Points on a hilly landscape, in no order, each with its height.
A climber steps from a point to the highest of its 5 nearest points, and stops where none of them is higher. Distance is the straight distance between rows; heights are no part of it.
Z208: [138 150  98 103 128 147 151 136 154]  height 27.0
Z307: [139  72 155 110 136 157 125 135  91]  height 30.0
Z44: [143 143 184 155 191 144 135 154  62]  height 41.9
Z289: [137 202 112 176 154 126 103  87 155]  height 46.6
Z924: [ 96  67 104 109 116 134 153 174 168]  height 55.2
Z756: [159  88 159 116 134 156  97 118  82]  height 36.0
Z40: [115 146 138 140  80  74 105 119  94]  height 34.2
Z744: [157  83 144 141  87 127  57 103 109]  height 20.2
Z670: [151 168 144 124 189 151 167 150 105]  height 32.4
Z159: [119 103 112  93 138 143 158 154 122]  height 6.1
Z99: [ 85  42 150 118 129 157 116 175 142]  height 16.5
Z704: [130 108 146  94 148 148 161 146 104]  height 26.9
Z109: [167 165 127 106 182 171 184 134 159]  height 27.3
Z187: [158  84 156 131 112 136  84 122  91]  height 29.2
Z171: [172 108 172 144 131 153  77 118  75]  height 30.5
Z753: [126 184 120 153 125  87 110 124 118]  height 37.2
Z451: [143  46 154 116 123 158  93 132 109]  height 14.6
Z313: [174  73 137 139 117 160  68 116 100]  height 27.2
Z954: [137 169 109 112 146 140 157 132 132]  height 30.6
Z15: [115 106 136 129  80  81 109 126 102]  height 50.9
Z238: [117 181 136 166 137  93 114 131  95]  height 34.4
Z46: [125 150 135 130 119 135 126  44 191]  height 47.4
Z173: [121  99  75 126  95 106 131 111 218]  height 11.2
Z835: [ 79  74 100 115  91 112 132 173 176]  height 25.5
Z653: [139 160 103 123 131 141 131 101 165]  height 39.4
Z506: [128 176 146 144 178 122 139 147  83]  height 38.4
Z695: [115  79 129 109 105 131 140 145 118]  height 4.9
Z398: [132 133  92 113 138 156 157 126 178]  height 21.2
Z427: [135 182 121 145 142 150 112  77 164]  height 49.7
Z345: [143 184 115 129 174 150 137 129 137]  height 38.2
Z901: [119 204 115 199 157  96 108 123 124]  height 42.5
Z130: [147 151  96  99 141 160 151 115 165]  height 56.2
Z953: [122 158 146 145 106  93 108 125  86]  height 41.0
Z394: [132 149 175 150 160 129 115 139  59]  height 44.9
Z475: [137 202 118 152 174 140 134 122 139]  height 42.0
Z768: [139 155 162 131 163 130 147 148  73]  height 41.1
Z191: [109 191 125 176 167 106 118 144  81]  height 37.4
Z189: [162 161 123 116 176 184 146 105 172]  height 36.5
Z936: [137  87 141 144  66  64  88  96 108]  height 28.7
Z574: [124 124 116 113 114 123 138 135 117]  height 49.5
Z999: [107 108  76 114 106 136 145 142 195]  height 1.2
Z5: [126 186 118 140 110  91 120 110 142]  height 40.0
Z983: [122 173 136 152 149 147 118  60 172]  height 52.1
Z813: [136 124 158 136 125 122 107 117  76]  height 58.6
Z376: [128 140 106 125  87  79 133 126 131]  height 29.6
Z214: [142 158 118 107 162 160 166 127 142]  height 30.7
Z203: [144 182 106 135 123 116 123 104 159]  height 44.2
Z583: [132 114 162 124 110 114 116 128  74]  height 45.4
Z348: [123 148 142 132 155 163 134  57 173]  height 57.0
Z932: [137 194 130 144 174 134 152 151 107]  height 35.4
Z514: [105 111 101 119  82  95 131 142 140]  height 16.7
Z599: [138 158 137 119 161 145 164 147 102]  height 35.9
Z606: [133 122 131 101 121 123 141 140  93]  height 23.3
Z92: [125  95 133 136  66  63 111 120 113]  height 34.7
Z499: [129 166 147 146 145 110 120 140  73]  height 39.7
Z420: [126  51 142 127  89 132  94 135 110]  height 3.3
Z981: [107  76 135 129  78  83 109 133 120]  height 28.9
Z168: [153 128 116  93 160 166 183 145 146]  height 20.0
Z246: [144 176 121 128 151 158 135  88 163]  height 47.3
Z269: [125 135  87 108  94 114 144 131 164]  height 11.7
Z722: [101  80 114 124  60  77 114 136 146]  height 21.6
Z369: [106  58 141  98 127 145 148 154 124]  height 3.2
Z501: [137 107 170 118 147 153 130 123  72]  height 43.9
Z320: [126 133 110 136 120 144 125  62 192]  height 37.8
Z664: [ 99  85  99 122  85  86 139 154 175]  height 19.5
Z988: [102  58 124 113 113 133 142 161 126]  height 8.4
Z379: [ 91  84  88 127  83  94 134 159 192]  height 20.4
Z221: [ 91  51 142 115 107 134 125 167 145]  height 15.1
Z75: [ 79  54 126 102 128 152 144 183 159]  height 25.8
Z185: [121 197 116 157 161 122 132 128 117]  height 38.7

For each start below, name every point that the climber comes to, in order.
Z420 | Z187, Z756, Z501, Z813
Z191 | Z901, Z289, Z983, Z348
Z704 | Z501, Z813
Z427 | Z983, Z348

Two climbers start at each pair of points below. Name the first point that both come to, or write none.
Z670 and Z238 | Z813
Z599 and Z44 | Z394
Z506 and Z499 | Z394
